Points on a hilly landscape, in no order, each with its height.
A climber steps from a point to the highest of its 2 nearest points, and stops where none of them is higher. Distance is the straight distance between rows; heights are no part of it.
Q426: [120 132 125  94 132 117 122 116 221 145 123  98 197 105 130 131 108 112
  84 123 142 111 132 148 192  84 142 155 142 132 108 123  98 101 145 168
 122 157 158 178 166 175 156 124 140 191  87  95 145 157  62 116 138 139]  height 8.1
Q72: [117 116 168 129 122 110  95 149 139 133 104  90 141 153 177  95 116 154
  93  98 126 134 130 136 107  89 143 153 119 139 121 132 168 130 162 148
 135 103 134 127 110 139 193 185 101  94 129 150 154 153 104  97 101 133]  height 16.1
Q432: [142 158 149 143  54 148 147 147 142 112 110  99  85 130 107  70 124 127
 136 106 106  90 143 110 111 131 130  89 107 173 144 143 125 118 114 121
 103 123 111 126 142 143 111 131 102 134 162 137  66 128 181  95 137 113]  height 32.1
Q620: [114 102 136 150  68 120 145 135 121 126  80  94 140 136 140  93 134 159
 113 126 138 106 146 123 115 114 175 175 136 153 136 169 194 116 143 148
 124 135 140 130  97 117 142 172 110  93 131 207 160 143 127 129 121 153]  height 17.6
Q707: [173 123 181 162 142 167 101 110 127 128 112 160 123 113 109 155  92  74
 130 138  89  99 142 154 117 158 114  70 142 110 129  98  99 106 150 103
 108 147 118 111 110 146 139  93  73 125 148  95  82 103 148 129 160 139]  height 34.8
Q747: [153 189 151 176 183 132  94 141 106 159  94 153 174 104 112 161 184 105
 125 146 174 102 114 103 144 122 128 129 165  90 165  93 147  54 181 168
 113 138 128 174  82 172 161 125 107  99  55  97 138 136 119 176 116 176]  height 28.2
Q63: [133  98 172  83 189 138 132  99  68 141 160 169 103 113 158 198 112 106
 146 145 181 162 106 126 139 173  93  93 179 102 102 104  59 126 118  83
 165 159 154 111 158  88 136  88 160 148 173  83 136  41  90 204 140  89]  height 13.9
Q414: [134 115 107 117 144 130 100 107 100 118 170 154  88 108 131 104  90 132
 125 119 142 171 138 129 134 157 122  78 117 157 129 100 111 105  79  70
 166 142 123 131 166  73 102 132 152 133 162 129  76  92 126 130 163  77]  height 53.3
Q714: [155 123 138 124 184 126 126 123  84 137 157 121 136 142 140 140 148 163
 137 171 164 155 151 157 110 155 103 100 158  87 158 113  99 157 124 114
 133 131 112 116 100 100 157 151 120  57  73  98 138 107 127 140 142 131]  height 29.1
Q735: [174 111 125 121  94 119  79 111 124 143 100 193 193 115 144 141  95 139
 116 110 136 103 146 144 145 118 171 100 144 150 141 100 169 123 108  96
 116 139 150 136  98 122 181 104 132 152 165 125 114  93 142 151  84 142]  height 17.0
Q392: [138 134  78 106 122  95 176 139 139 110 121  74 112 153 106 110 141 164
 165 160 182 181 156 129 148  95 159 189 130 174 171 153 182 131  61 167
 117 135 131 123 140 123  61 162 117 123 139 178 149 148 149 116 121 135]  height 31.1
Q872: [119  77 104 116 123 135  50 111 131 121  92 168 124 114 140 101 105 154
  45  57  85 109 121 107 151 100 152 111  83 218  92 125 108 134 152 139
 125  99 160 160 166 133 201 149 124 126 190  93  91 157  91 109 103  97]  height 36.0
Q400: [ 71 152 149 158 185  94  74 147 112 157 142 172  69 111 139 128 156 105
 139  89 134 117 101 148 125 103  47  94 117 123 133  95  82  75 133 144
  94 117 120 163 131 122 150 162 125 120 120 113 131 100 121 114  89 158]  height 5.1
Q208: [ 99 143 170 127 110 125  51 142 135 123 129 128 106 131 170  84  92 162
 101  83 120 135 105 120 103 123 105 129  89 147  63 122 128 143 117 144
 145  71 135 109 130 124 184 155 127 137 173 123 138 129 116 120  73 100]  height 14.4
Q834: [106 140 139 141  85 147 196 168 153  88 141 103 147 139 124 146 171 116
 126 150 142 137 150 141 104 103 147  85 118  83 148 143 195 152 142 100
  99 146 109  76 105 141 120 128 134 132  77 155 159 132 169 114 101 141]  height 14.6
Q250: [ 82  98 119 148 110 162 167 112 108 144  92 115 124 145 117 164 139 148
  88 183 124 124 155 166 129 145 122 174 151  81  94 161 117 137 156 166
 105 188 138 102 128 152  87 106 104  94 105 194 151 137 101 119 159 132]  height 11.8
Q606: [170 100  64 101 108 110 111  76 115 130 153 195 195 120 162 125  94 139
  92 121 140 153 128 117 168 139 140 116 115 159 134 103 123 137 115  80
 168 124 135 185 134  94 162  94 146 155 162 110 111 111 120 150 119 131]  height 14.3
Q629: [ 73 154 119 150 161 102  80 181 121 151  89 171  70 144 122 109 140 128
 147  54  75 106 128 153 155  92 105 107  99 160 148 100  91  98 122 154
  79 123 153 152 116 111 124 163 154 114 156 122 110 114 133 117  89 155]  height 5.3
Q276: [132 114 153 135 142 144  51 149 150 135 164 137  81  99 156 153 101  87
 181 104  93 138 126 153  86 142  92  98 112 117  97 112 117 180 112  54
 161  82 150  80 145  71 179 128 145 154 153 122 119  86 141 111 127  79]  height 29.3
Q448: [155 197 193 146 194 165 103 110 145 111 128 135 191  80  84 192 145  72
 113 151  93  75 135 171 155 139 145  92 153  91 166  85  81 113 143 131
  98 164 120 125  79 184 146 101  85 149  96  86 117 176 150 219 107 136]  height 36.5
Q269: [129 140 178 125 103 145 106 164 146 115  93 130  79 114 101  87 109 128
 127  91  98 121 151 154 102 118 137  62  90 168 123 125 105 151  94 114
  75 108 142  72 121 132 172 141  94 121 167 105  74 131 188  93 119  91]  height 35.4
Q859: [145 128 155  95 139 123 101  93 176 132 157 156 218 100 171 131  84  99
  68 126 119 113 107 157 159 123 126 146 138 112 105  87  90 136 132 112
 127 161 154 175 157 141 150 122 153 195 126  90 118 148  80 153 108 137]  height 9.0
Q960: [151  98  86 124 112 145 167 103 142 151 102 143  94 134  60 190 117 104
 161 161  65 116 166 170 102 145 168 200 140 122  90 164 164 148 103 123
  88 157 177  68 140 129  82 125 136 130 131 173 108 111 139 122 166 134]  height 44.6
Q493: [111 141 136 152 105 117 164 130  96 131  88 123  93 154  99 132 165 149
 124 134  97 129 162 144  97 126 154 131 132 127 139 142 174 115 152 138
  69 149 134 108  74 143 133 172  78  63 121 177 133 115 138 120 113 185]  height 19.6
Q52: [ 94  92  82 134  95 132 165 129 138 131 139  77 139 127 100 146 127 178
 122 188 158 150 146 146 130 133 142 206 115 104 114 165  91 167 123 166
 133 142 158 116 119 143  47  82 124 127  72 180 171 140  96 132 176 107]  height 13.0
Q841: [145 112 155 161  83 160 183 103 103 144 130 144 130  96 127 129 155 118
 109 175 132 126 138 105 108 170  97 102 142 114  98 150 101  91 172 120
 120 133 122 133 134 147 100  82  93 111 106 114 122  93 102 148 150 157]  height 10.9
Q239: [ 90 112 118 109 104 119 161 108 148 129 151 126  66 145 140 133  87  69
 175  74  99 158 122 105  98 141 129 156 130 149 100 152 151 119 140  95
 206 101 169 109 159  51  94 154 131 179 190 169 146 117 116 123 133 121]  height 41.9
Q740: [ 95 101  96 131  75 122 194 155 111 106 132  92 147 151 144  79 116 166
 142 118 143 164 102  72 129 135 155 223  83 162 122 193 160 170 130 158
 171 100 128 137 103 113  74 140 139 132 157 153 170 174 129 147  99 123]  height 26.2
Q190: [164 163 116 176 105 127 173 102 112 123 127 107 125 157 106 142 131 137
 167 209 154 126 162 132 107 138 138 182 180 105 137 183 218 117  84 153
  94 115 113  92 139 132 118 170 132  87  93 186 160 113 162 142 128 177]  height 43.3
Q53: [ 92 133 104 111 168  87 107 141 164 155  98 131  98 130 107 146 150 134
 114  78  92 128 129 180 172  72 124 115 119 154 129 109  69 118 127 175
  97 135 163 163 138 129 149 115 159 165 125 106 134 143 101  97 136 112]  height 6.4
Q814: [170 198  98 160  74 142 166 132 157 120 122 155 133 137 106 151 130 102
 170 157 107  82 134 113 124 145 134 134 134  97 120 150 176 109 100 117
 135 138 129 105 105 142  94 102 172 158 107 128 125 106 146 134 128 150]  height 56.0
Q114: [185 167 153 131 173 159 146 114 110 130 130 143 159 103 110 152 137 136
 125 192 147  90 112 130 154 173 101 105 148  56 142 104  67 104 126 129
 106 163 101 149 107 147 100  91 129 100  82  58 103 120 118 172 176 148]  height 48.6
Q90: [139 139 184 159 154 134  89 110 149 143 144 133 113 107 142 143  83  74
 160 135  99  89 111 155 111 151  81 119 145  86 113  95  96 107 156 122
 151 142 119 148 149 140 111 119 135 151 112  93 132  96 109 128 150 133]  height 32.8
Q312: [ 98  72 117 102 124 138 110 106  97  89 109 139  97 129 152 128  69 171
  60 111 135 152 147 146 166 123 108  98 127 166  88 115 107 145 108 143
 109 178 117 142 137 147 161 115 167 140 182 144  95 121 112 116 122  74]  height 30.0
Q876: [152 137  99 126 109  96 105 155 110 132 117 113 133 152 116  49 151 181
 108 105 143 118 128  87 131 133 142 139 110 175 160 131 124 121 108 132
 122 109  89 162 134 138 116 149 116  99 144 124  56 152 161 108 155 134]  height 27.3
Q563: [109  65  59 125  86 112 186 154 143 137 132  81 114 162  83 139 138 144
 115 156 111 163 139 125  80 153 171 198  93 125 128 168  98 167 116 133
 126 105 176  88 127 131  75 105 110 117  85 167 124 169 134 128 205 129]  height 14.2
Q221: [183 144 133 143 152 115 103 125 122 134 121 121 147 144  99 106 129 144
 174 155 113 108 139 151  88 135 140 114 127 108 174 101 136 146  91 128
 100 122 105 132  79 130 161 152 117  94  98 106 108 129 187 119 151 133]  height 34.6
Q753: [151 144  94 130  79 120 158 149 155 129 121  76 184 143  95 111 166 178
 115 174 168 109 134 122 149  90 166 162 120 114 160 151 140 128 119 169
  72 137  95 132 118 204  92 107  94 108  57 130 137 153 161 104 145 141]  height 24.0
Q863: [119 150 122 191  64 124 147 134 126 115 101  94 173 137  70 161 166 155
 130 199 178  80 122 105 107 100 185 197 159 135 139 193 227 125  98 180
  68 132 116 109 151 188 136 131 112  86  73 206 183 119 170 138 104 174]  height 38.8
Q634: [107 142 160 124 120  98 101 174 160 149  83 112 194 100 115 126 188 118
 118  76 191 117 113 105 146  34 180 116 161 151 167 130 195 102 169 146
  80 116 124 138 114 181 168 142 112 152  88 153 148 166 185 125 101 140]  height 16.0
Q483: [123 140 160 103 124 124  82  94 119  99 181 122 128 103 173 112  89 164
  98 132 171 153 131 131 130 159  89  91 143 130  99 107 107 113  98  95
 180 134  98 147 148 102 146 130 145 137 144 126 123  95 100 145 104  87]  height 43.5
Q885: [147 135  94 103  95  95 189 128 129  95 144  81 157 143  94 136 160 197
 126 212 183 176 151 141 173 117 141 141 129 113 186 120 156 141  92 148
  98 156 108 128 133 146  41 112 113 120  94 146 154 135 128 140 125 137]  height 27.4
Q913: [192 124 124 119 111 115 118 131 172 138 121  95 223 132 129 132 112 149
  82 163 174 139 155 145 149  97 191 164 148 113 157 113 163 120 122 143
  99 147 143 140 130 188 140 138 114 108  79 123 125 158 126 131 128 136]  height 21.6
Q791: [ 89  97 106  92 132 114  77 129 114 120 116 121  87 122 123 104 100 189
  50  94 112 163 154 151 155 124 147 126  79 178 107 106  89 159 120 110
 110 137 140 128 150 125 171 162 136  98 164 118  88 166  99 104 151  53]  height 32.6
Q528: [135 114  90 101 158 129 147  94  79 122 161 160  77 131 114 102 102 142
 161 136 153 204 143 105 133 152 105 133 125 147 155 133 157 108  87  93
 141 142 116 145 131  68  42 186 132 114 176 119  89 105 144 137 167  97]  height 43.0
Q118: [168  72 102 105 138 135  86  79 155 148  90 177 114 123 123 128  77 136
  68  80  79  97 130 154 168  98 155 145 133 196 115 104 113 101 113 175
 128 137 185 158 144 130 161 145 131 128 164 103 108 145  77  98 113 118]  height 38.9
Q912: [ 51 124 125  96 160 118 107 139 177 141 123 122 157 112 133 152 156 107
  96 103 120 135 134 170 169  82  98  87 132 106 103 113  66 129 163 144
 134 129 131 157 154 146 172  79 144 219 100  99 148 145  95 124 131 135]  height 7.2
Q58: [167 133  75 133 135 115 156 130 137 131 150 127 105 146 108  96 113 113
 180 138 129 150 175 124 117 128 151 176 138 142 168 151 179  97  73 134
 103 123 136 132 134  91  64 180 133 125 135 152 111 123 173 103 157 132]  height 35.2
Q193: [166 146 127 155 110 168 148 119 180 110 124 144 174 115  83 193 113  44
 148 165  98  52 145 157 122 144 173 133 142  80 111 158 132 123 123 135
 128 155 150 108 133 164 120  85 180 177  83 134 136 130 154 158 135 159]  height 50.6
Q339: [108 155 102 120 110 100 136 191 153 130 121 163 126 139 135 112 141 127
 129  72 114 133 137 123 126 103 153 104 119 133 124 123 173 128  83 114
 119 100 156  88 106 102 144 153 180 162 152 126 134 132 148 103  80 126]  height 18.0
Q935: [132 161 166 112 171 151 142 108 131 121 147 147 169 123 184 165 106 104
 108 172 180 119 131 134 169 160  91 131 187  64 114 118 106  87 102 140
 144 193 129 143 142 127 110 132 194 157 121 109 128 109  83 180 118 146]  height 33.0
Q783: [122 145 127 125 145 109  84 145 108 162  90 137 187  99 118 146 174 139
  85 105 165 138 140 146 152  67 138  95 156 149 185  99 124 112 171 127
  65 114 107 140  75 177 183 113  62 123  88 117 120 182 180 157 108 122]  height 13.8
Q866: [134 107 130 145  92 135 118 191 123 134  72 134 132 145 117  79 139 138
 166  69  89  52 122 100 129 104 168 145 105 181 163 158 152 150 135 146
 104 121 129 145  83 120 158 162 154 101 166 121 118 152 159 126 106 143]  height 16.9
Q386: [139 107 114 125 153 136  98  91 106 131 137 159 137 107 156 188  90 120
 120 168 106 126 110 145 175 170 100 128 145 117 114  89  40 130 150  99
 173 164 153 189 134 101 137  53 163 138 137  86 107 102  55 191 174 138]  height 17.4
Q18: [135 144 152 126 137 161 149 119 125 127 102 113  90 131  76 151 132 103
 156 136  69  85 160 190 103 104 155 127 125 117 136 149 208 154 146 134
  23 162 117  65 103 162 145 181 118 100 113 158 130 117 180  95 110 145]  height 17.7
Q932: [107 164 187 142 124 123 100 158  80 135 122 119 113 133 186  78 170 165
 105 115 186 127  97  92 114 109  79  99 138 136 128 118 144 153 160 138
 103  77  73 130 109 129 149 146  97  72 111 128 121 114 174 121  70 149]  height 22.7
Q289: [137 109 121 149 182 123 106 134 136 115 174  82 116 147 146 131 113  93
 165 123  88 156  94 116  78 116 137 193  88 128 132 158 120 160 133  73
 194  67 129 111 141  75 159 157 135 134 119 121 148 170 120 123 187 111]  height 25.1
Q395: [152 152 162 137 171 122 134 118 132 134 166 130 149 144 137 176 152  96
 141 140 139 120 120 138  90 151 102 126 145  69 126  98 113 122 136 143
 142 145 124 110  85 166 181 132 129  87  57 104 160 135 102 109  94 167]  height 25.2
Q171: [ 87 118 148 146  89 168 182 127 102 122  98 103  97 142 126 104 130 141
 132 158 116 134 133 134 106 169 126 129 136  90 105 159 155 160 148 132
 136 129 119  82 123  93  72 129 111  84 156 180 147 112 155 112 158 113]  height 10.5
Q615: [119 129 132 100 167 130 177 125 116 159 172 122  76 133 144 166 166 107
 169 132 156 132 102 112 103 162  78 131 146  82 105 111  98 129 118 112
 158 178 101 102 163 125  78 107 160 143 114 133 123  99 108 103 151 103]  height 40.6
Q514: [ 88 148 141 135 158 134  62 129 119 117 152 136  75 127 147 104 123 129
 120  97  79 124  73  95 130 153  81  96  71 124  79 101  62 147 129  96
 153  90  96 114 177 136 140  99 138 147 168 100  92  93 110  85 141  76]  height 34.5
Q750: [165  77  96 119 122 143 144 101 126 137  92 150  95 146 105 136  92 123
 138 107  63 104 154 161 130 117 141 162 132 173 109 138 131 129 108 165
 101 155 153 124 119 127 103 139 147 124 172 141 106 117 107  97 135 128]  height 41.8
Q51: [ 81 138 103 143 127  90 207 143 139 136 141 105  85 151 114  98 129  86
 201  84  91 157  96 100  96 141 166 203 122 143 128 162 141 122 133 134
 172  94 171 137 144  66  83 164 132 150 159 169 177 147 149 120 135 138]  height 45.2
Q926: [106  97 107 114 127 157 161 102  80 113 149 143 122 101 140 122 111 156
 134 163 182 175 149 123 147 159 111 146 133 119 141 150 166 119 107 119
 167 177 113 139 112  72  30 143 132 112 164 168 166 127 106 144 134 107]  height 35.3
Q516: [137  88  86  98  94 123 163 120 112 118 122  92 101 161  91 125 149 157
 113 173 116 181 159 128  94 170 135 131 113 133 126 143  97 159 125 102
 121 138 134 107 126 133  95 109  90  84 111 138  64 133 143 118 202 136]  height 15.8
Q211: [132  92 105 164  67 157 167 131 107 123 154 135 125 122 120  92 149 131
  96 157 125 144 125  81  90 186 131 118  77 128 106 165 112 128 151  84
 155 103 126 128 135 122 109  89  93 103 121 127 102 132 126 115 184 145]  height 13.3
Q69: [105 122 149 160 139 139  33 139 120 113 139 169 105  72 125 126 122 124
  82 121 136 130 135 137 138 131  75  28  98 164 101 106  60  82 121  85
 106 115 100 131 163 128 168 100 106 134 148  99  67 119 126 134 127 104]  height 8.7
Q420: [146 150 165 135 148 146 100 127 151 132 162  84 100 117 155 120 113 126
 143 116  96 110  99 131  98 136  82 127 101  98  91 105  86 174 143 111
 141 110  94 122 127 153 135 107 125 135 106  93 114 130 112  87 140  86]  height 35.1
Q434: [128 139  92 128  45 133 205 150  97 104 138 135 100 119 102 117 154 163
 127 166 181 163 108  53 107 197 124 158  99 131 124 173 168 117  82 127
 165 113 149  94 119 108  35 111 113 106 135 157 143 134 100 152 109 144]  height 24.7
Q776: [ 64 145 132 122 145  80 211 151 118 125 139  93  76 155 114  95 179 107
 194 134 128 178  89 111  89 147 143 138  93  96 160 121 142 157 130 125
 158 118 132 107 133  87  65 148 114 114 143 171 195 136 151 115 141 137]  height 40.4
Q182: [143 149 119 143 146 125  62 112 103 117 125 183 158 126 146 162 123 130
 123 137 104  95 120 127 175 161 107  93 127 113 135  79  66 105 152 119
 156 114 137 179  95 123 187  59 127 144 117  68 117 112  73 175 128 173]  height 19.9
Q777: [136  93  88 138 170 126 115 106 102 144 136 145  96 150 114 149  96  93
 212 120  75 138 135 124 106 143 128 159 121 119 137 137 111 141 153 109
 174 104 151 135 119  72  80 116 142 117 150 127 134  91 139 147 193 138]  height 14.1
Q851: [127 127 173 141  90 107  99 181  85 136  92 107 146 146 147  65 177 147
 156  84 129  93  90  86  94 100 142 129 124 159 168 143 169 179 152 118
 113  93  79 141  79 124 152 141 116  83 139 148 111 140 202 136 106 150]  height 19.4
Q782: [123 134 118 103 147 136 191 124 112 149 153 130  78 135 103 142 171 122
 184 148 136 157 143 148  99 132 106 115 129  91 139 103 161 157  92  92
  95 179 112  93 127 107  53 148 147 125 109 150 134  98 150 105 142 107]  height 45.1
Q971: [ 94 156 119 122 103 114 147 125 132 121 157 117  55 139 140  91 119 102
 141  79  73 153  90  84 125 170 106 138 101 149  77 127  97 122 131 104
 183 110 132 131 168  98  96 129 147 150 190 133 100 110 108 110 118 110]  height 38.6
Q684: [114  99 138 118 168 119 177 105  68 123 161 120 123 133 152 114 178 158
 135 165 176 158 102 101 150 170  78 100 151 102 146 140  93 120 163 138
 168 123  95 162 160 103 102 110 111  95 117 113 198  89  74 135 144 140]  height 26.7
Q111: [100 142 138 146 132 107  63 135 192 144 119 166 149 118 135 119 112  78
 130  74  65  89  93 133 130  97 110 110 117 118 122 113 126  95 173 153
 133  77 151 157 136 132 158 141 141 185 118  75 147 126 116 106  99 151]  height 14.0
Q165: [115 134  58  85 134  98 148 148 160 126 115 134 143 178 136 121 117 154
 107  93 146 141 129 129 165  98 167 152 109 146 136 139 127 130  88 154
 174 114 174 120 112 122 151 119 178 155 135 122 151 163 117 109 144 113]  height 20.5
Q857: [115 146 191 166 104 142  74 170 149 117 134 134  88 101 144 135 118  71
 159  90 100 119 132 151  72 137  91  57 116 123 113 123 119 153 140  87
 110  78 150  82 102 105 208 130  97 133 137 121 122 124 168 107  95 136]  height 31.9
Q131: [134 166 149 139 119 108 168 120  88 148 131 134 110 154 133 139 184 148
 141 140 159 127 118  99  97 134 104 133 155 109 123 134 144  89 141 154
 122 149 115 126  87 143 142 148 102  56  83 141 163  97  94 136  89 181]  height 22.2
Q795: [173 111 106 142 141 147 118 110 149 140  88 161 132 139  75 158 115 101
 116 127  78  78 147 157 139 113 127 128 131 138 134 130 110  97 128 172
  94 156 112 135 111 179 125 114 107 129 131 105  89 157 129 111 155 153]  height 38.7
Q518: [ 98  98  70 115  57 132 169 125  89 109 125 123 157 121 143 107 140 179
  94 159 178 156 123  70 147 165 131 179 101 148 121 159 173 128 120 153
 184 143 137 151 112 121  52 111 114 130 158 190 165 153  81 140  94 131]  height 29.7
Q553: [182 207 136 172 118 135 146 116 126 117 135 139 136 139  99 161 135 102
 174 171 139  88 150 135  94 125 149 133 179  94 163 119 222 107  90 122
  83 137 108 111 118 143 149 162 163 118  80 150 152  92 173 143  99 158]  height 48.7
Q877: [117 115  93  96 183  93 121 100 104 140 182  97 110 139 132 156 134 153
 127 131 122 202 136 133 120 120 109 162 104 133 126 112  73 157 126  88
 168 137 125 146 146 100 114 138 129 109 111 112 126 140  77 117 170  85]  height 20.9
Q831: [108 145 195 125 127 163 116 118 122 108 136 145 186  95 176 149 113 126
  74 155 163  90 142 165 173 123  84  73 200 108 119 111  99 115 109 136
 101 189  91 146 132 135 136 108 145 152 152 115 109 109 110 186  80 151]  height 29.8
Q277: [131  90 107  96 221 144  75  93 115 136 191 111 123 134 155 169  84 111
 146 117 143 194 135 134 119 104 137 189 120 120 105 138 118 173 138  59
 197 126 112 114 154  73 123 136 121 138 143 125 124 155 128 126 180  66]  height 22.8
Q946: [122 127 172 155  90 143 162 142 176 131 135 118 154  96 134 120 149  86
 133 118 124  94 152 146 106  92 133 103 150 118 150 140 209 114 173 117
  94 122 116 129 124 137 140 172 119 159  88 153 155 138 152 114 100 154]  height 16.2
Q980: [106  92 128  80 159 121 175  93  81 100 183  81  87 136 165 138 156 153
 136 148 174 218 100  80 126 171  83 113 129 126 101 129  99 159 154 108
 204 106 105 108 169 105  96  76 110 118 148 128 154  99  83 126 138 105]  height 21.8
Q630: [145 134  84 111 147 125 112  82 131 133 178 175 183 113 171 119  99 112
  90 145 148 145  87 100 172 161 133 142 115 131 112 102 101  78 141  71
 208 116 147 199 188  96 138 113 148 173 106  97 127 116  71 157 164 149]  height 11.4
Q642: [176 123 136 109 137  96  76 131 170 173 101 159 197 113 133 125 104 133
  87 108 162 115 132 146 145  88 186 140 155 138 145  76 173 107 121 140
 106 120 155 145 125 161 195 156 116 147 117 119 142 145 132 112  96 133]  height 19.3
Q690: [135  91 121 131 152 156  92 160 132 144 130  89  92 141 149 143 109  76
 198  89  73 123 106 113  70 140 153 146  84 125 120 122 122 207 139  67
 181  85 144  74 160  91 144 127 150 149 164 116  80 142 162  98 183  78]  height 27.2
Q558: [131 149 140 141 141 104  96 159 122 135 122 114 169 116 155  84 166 161
 113 134 183 115 128 112 151 108 123 102 137 134 166 115 122  89 121 123
 145 118  90 182 130 127 135 110 123 131  92 130 123 139 121 113 151 138]  height 21.9
Q810: [119 155 181 145 149 151 102 142  91 117 135 147 139  93 174 129 146 154
 110 148 175 127 131 144 146 116  53  41 171 122 123 106  98 122 123 139
  84 119  80 136 113 128 149 105 122 101 117 104 107 102 145 155  86 141]  height 26.6
Q59: [128  90  72  84 119 117 159 135 126  80 145 103 154 160 160  84 104 177
 100 114 159 181 129  92 170 106 142 146  92 169 129 157 143 169 116 155
 168 103 115 134 135 117 111 117 169 152 157 126 144 161 122 122 105  89]  height 23.2
Q55: [ 91 155 126 151 153 112  49 136  90 151 116 157 140  70 123 130 164 159
  71 102 149 139 114 124 164  98  94  67 130 164 144 100  62  73 149 101
  91 101  88 158 126 150 179  83  50 140 126  94  96 144 147 161 117 109]  height 11.2
Q381: [ 92 145 158 152 102 104 164 156 170 120 117  87 192 102 142 101 174 113
 122 133 194 113 114 105 136  89 132 103 164 119 152 137 177 101 152 161
 118 123  96 172 136 155 131 138 121 163  80 156 168 128 158 126 110 174]  height 18.1
Q879: [142 108 106 153 138 130 138 135 168 141  93 141 159 120  87 113 140  80
 150 103  81  55 128 134 135  82 159 143 119 139 148 158 121 102 170 200
  99 116 134 174 114 173 115 118 143 157 105 119 152 154 145 108 143 155]  height 35.8
Q897: [111  92 106  88 122 116 148 134  98  89 142 123 105 144 137  54 114 171
 112  79 111 183 119  91 147 139 145 130  72 197 120 144 128 198 119 129
 133 101  99 134 160 114 117 166 155 116 218 124  88 155 137 124  83  95]  height 20.1
Q422: [ 92 127 127  94  61 118 191 154 195 121 101 100 128 156 135  88 117 115
 156  79 119 111  98  92 123  91 167 168 122 155 124 177 201 133 147 168
 131  99 167 107 139 125 134 185 167 158 157 135 188 151 115 118  64 123]  height 11.6
Q376: [ 93 144 149 124 137 136 114 153 119 136 134 138  71 118 118 106 148 142
 151 127 108 148 149 159  97 131 103  60 107 122 120  96 102 172  93  88
  97 138 110  81 125 109 106 115 121 132 142 123 103  93 171  95 131  83]  height 39.7
Q768: [160 139 120  93 130 106 137 138 162 140 111  82 125 175 126  64  74 158
 140 105 146 155 138 100 124  94 198 222 110 163 149 159 171 127 109 165
 111  93 164 111 131 134 141 214 111  90 151 130 136 166 148 100 147  96]  height 9.7
Q809: [135 123  88  95 183 136 156 106 119 162 160 152 139 140 146 181 108  99
 123 155 179 154 130 143 165 155 107 171 148  80 109 119 115 114 103 103
 168 195 136 136 142 125  69 114 174 164 127 133 121 116  99 131 164 107]  height 36.7
Q99: [172 169 177 162 183 165 107 131 125 123 125 115 167 103  83 151 151 111
 143 172 106  70 139 171 133 144 123  96 146  81 167 102  91 146 139 157
 108 157  88 135  72 150 133 113  99  86  58  89 117 159 158 155 154 151]  height 41.4
Q693: [164 110 124 125 189 129 102  98  82 156 132 134  91 126 138 208 125 104
 190 145 107 149 112 138 117 154 109 134 153 108 116  93  73 157 144 101
 178 140 157 134 136 102 111  63 158 123 140 104 102  66 103 175 194 114]  height 15.7
Q723: [147 158 145 182  94 183 191  89 109 126 126 123 147 115  76 183 168 119
 121 204 124  88 129 124 108 164 101 113 170  66  97 163 116 116 152 157
  79 145 104  69 109 173 100  88  68  68  60 125 138 104 144 159 133 156]  height 8.9
Q961: [141 107 143  86 166 160 144 113 165 145  48 131  78 127  64 181 119  89
 145 119  65  89 139 188 112  81 164 107 129 130 121 141 153 149 134 148
  49 169 157  54 133 176 142 117 157 136 151 126 113 119 147 101 148 106]  height 16.4
Q729: [ 75 121 104 127 138  93 163 129 115 112 137 103 116 150 132  78 154 152
 159 124 138 152  97  99 145 146 121 130 116 138 151 140 112 129 130 144
 185 112  99 170 151 109  94  97 117 153 166 162 195 131 108 111 142 138]  height 33.8
Q486: [187  93  96 100  92 167 183  92 184 126  96 157 140 123  68 190 104  81
 136 154  88  55 153 164 126 111 192 171 140 143  97 184 162 147 101 149
  96 143 182  81 156 160 135  98 174 151 122 143 149 126 126 128 125 146]  height 47.3
Q225: [119 137 127 117  71 132 123 113 182 125 118 132 169 137 159  94  91 111
 139  82  90  82 102 100 113 111 128 130 127 118 104 147 170 125 147 152
 159  99 137 146 122 136 154 137 154 199 139 104 164 119 115 111  97 131]  height 12.8
Q155: [163 150 146 148 139 103  26 152 165 155 112 189 153  96 135 114 107 111
  89  91 119  98 109 124 127 114 130 105 122 138 127  74 130  79 114 122
 128  71 132 147 142 140 183 136  86 162 120  87 111 140 145 106  98 122]  height 16.5
Q555: [ 96 116 123 102 140 117  96  98  98  98 152 142 111 103 148 147 118 157
  52 152 171 179 127 127 156 184 114  58 131 120  99  78  44 138 116  65
 164 144 131 132 177 106 198  81 116 136 163 122  98 104 103 155 155  88]  height 37.1
Q308: [139 159 162 179 151 131  59 146 115 133 100 167 166 113 138 142 143 113
 149 112 111  65 108 117 137 137 108  82 123  95 159 103 119  71 176 131
 151 114 117 153  74 151 169 106 105 117 100  89 139 122 107 161 118 175]  height 23.9
Q565: [ 50  99 148 144 139 108  71 150  97 127 143 184  80  98 158 112 133 128
  90  91 129 151 114 131 135 116  64  61 125 165 112  91  92  73 132 116
  91 127 109 169 162 111 145 133 121 150 186 133 107  85 112 117  72 126]  height 6.6
Q14: [135 133 141  89  80 108 206 165 163 115 106  66  98 152 124  53  89 143
 174  95 156 149  96  87 128  87 195 202 117 185 159 178 202 141 118 150
 121  80 158 106 152  84 115 209 143 143 184 143 172 182 163 139  80  95]  height 10.8
Q581: [147  95 121 139  93 167 158 172 147 121  99 112  95 158 117 110 109 100
 203  96  59  66 145 129  93 130 142 153 101 142 139 184 148 191 132 136
 114 110 141  91 109 125 140 158 189 118 159 131 126 158 176 104 129 125]  height 15.5
Q94: [140 202 188 163 185 165 119  97  96 105 133 137 205  80  79 207 179  66
 122 142 125  85 122 129 131 131 147  90 177  96 168 104 134  71 191 151
 109 156 120 139  58 177 178 126  82  98  55 117 140 150 152 228  68 175]  height 32.4
Q904: [145 153 135 143 136 121  27 120 151 135 136 152 127 123 177  87  63 124
 111  89 127 129 105 105 141 120 126 152 113 139 108 103 163  88 118 130
 182  83 147 166 153 103 145 181 142 150 146 114 120 133 108 114 125  99]  height 13.6
Q667: [150 100 109 101 132  79 143 128 159 139 177  97 151 144 143 153 136 135
  98 114 121 154 149 151 119 112 133 145 119 134 117 107  77 139 130 115
 132 137 132 141 147 154 142 114 107 123  78 102 120 154  79  99 127 131]  height 19.0
Q429: [136 110 151 121 150 154 126 104 112 103  95 108 118 177 160 129  86 158
  94 142 131 121 146 163 151 124  96 119 169 121  97 135 106 138 110 193
 120 161 101 110 122 152 159 121 146 111 162 158 118 128 120  99 115 117]  height 27.9
Q295: [124  83 117  99 102 141 170 105  90  93 179  71 126 157 140 140 136 176
 115 185 161 192 146 110 137 168 119 113 134 113 121 140  99 172 131 114
 158 141 107  94 137 111  89  88  92  60 110 149 113 113 117 132 163  98]  height 18.3
Q680: [116 158 115 120  73 123 195 154 139 103 133 129 102 146 133 128 153 138
 131 123 132 159 141 110 126 120 109 127 116 129 124 146 208 154 120 133
 118 127 122  98 119 138  72 138 163 154 145 166 145 131 114 112  55 150]  height 15.9

Call two points neighbours if one is among the 2 nearest of the other. Go from one point of each pair to the other, from neighbour to neighbour, staying as high as possible. Name the lowest point that can't be avoided.
Q414 / Q750 -> Q753
Q51 / Q420 -> Q514
Q420 / Q814 -> Q90

Where does a climber stop that starts at each point below?
Q63 -> Q114
Q606 -> Q414
Q14 -> Q414
Q250 -> Q51
Q866 -> Q782
Q904 -> Q414
Q877 -> Q782
Q693 -> Q114
Q841 -> Q51
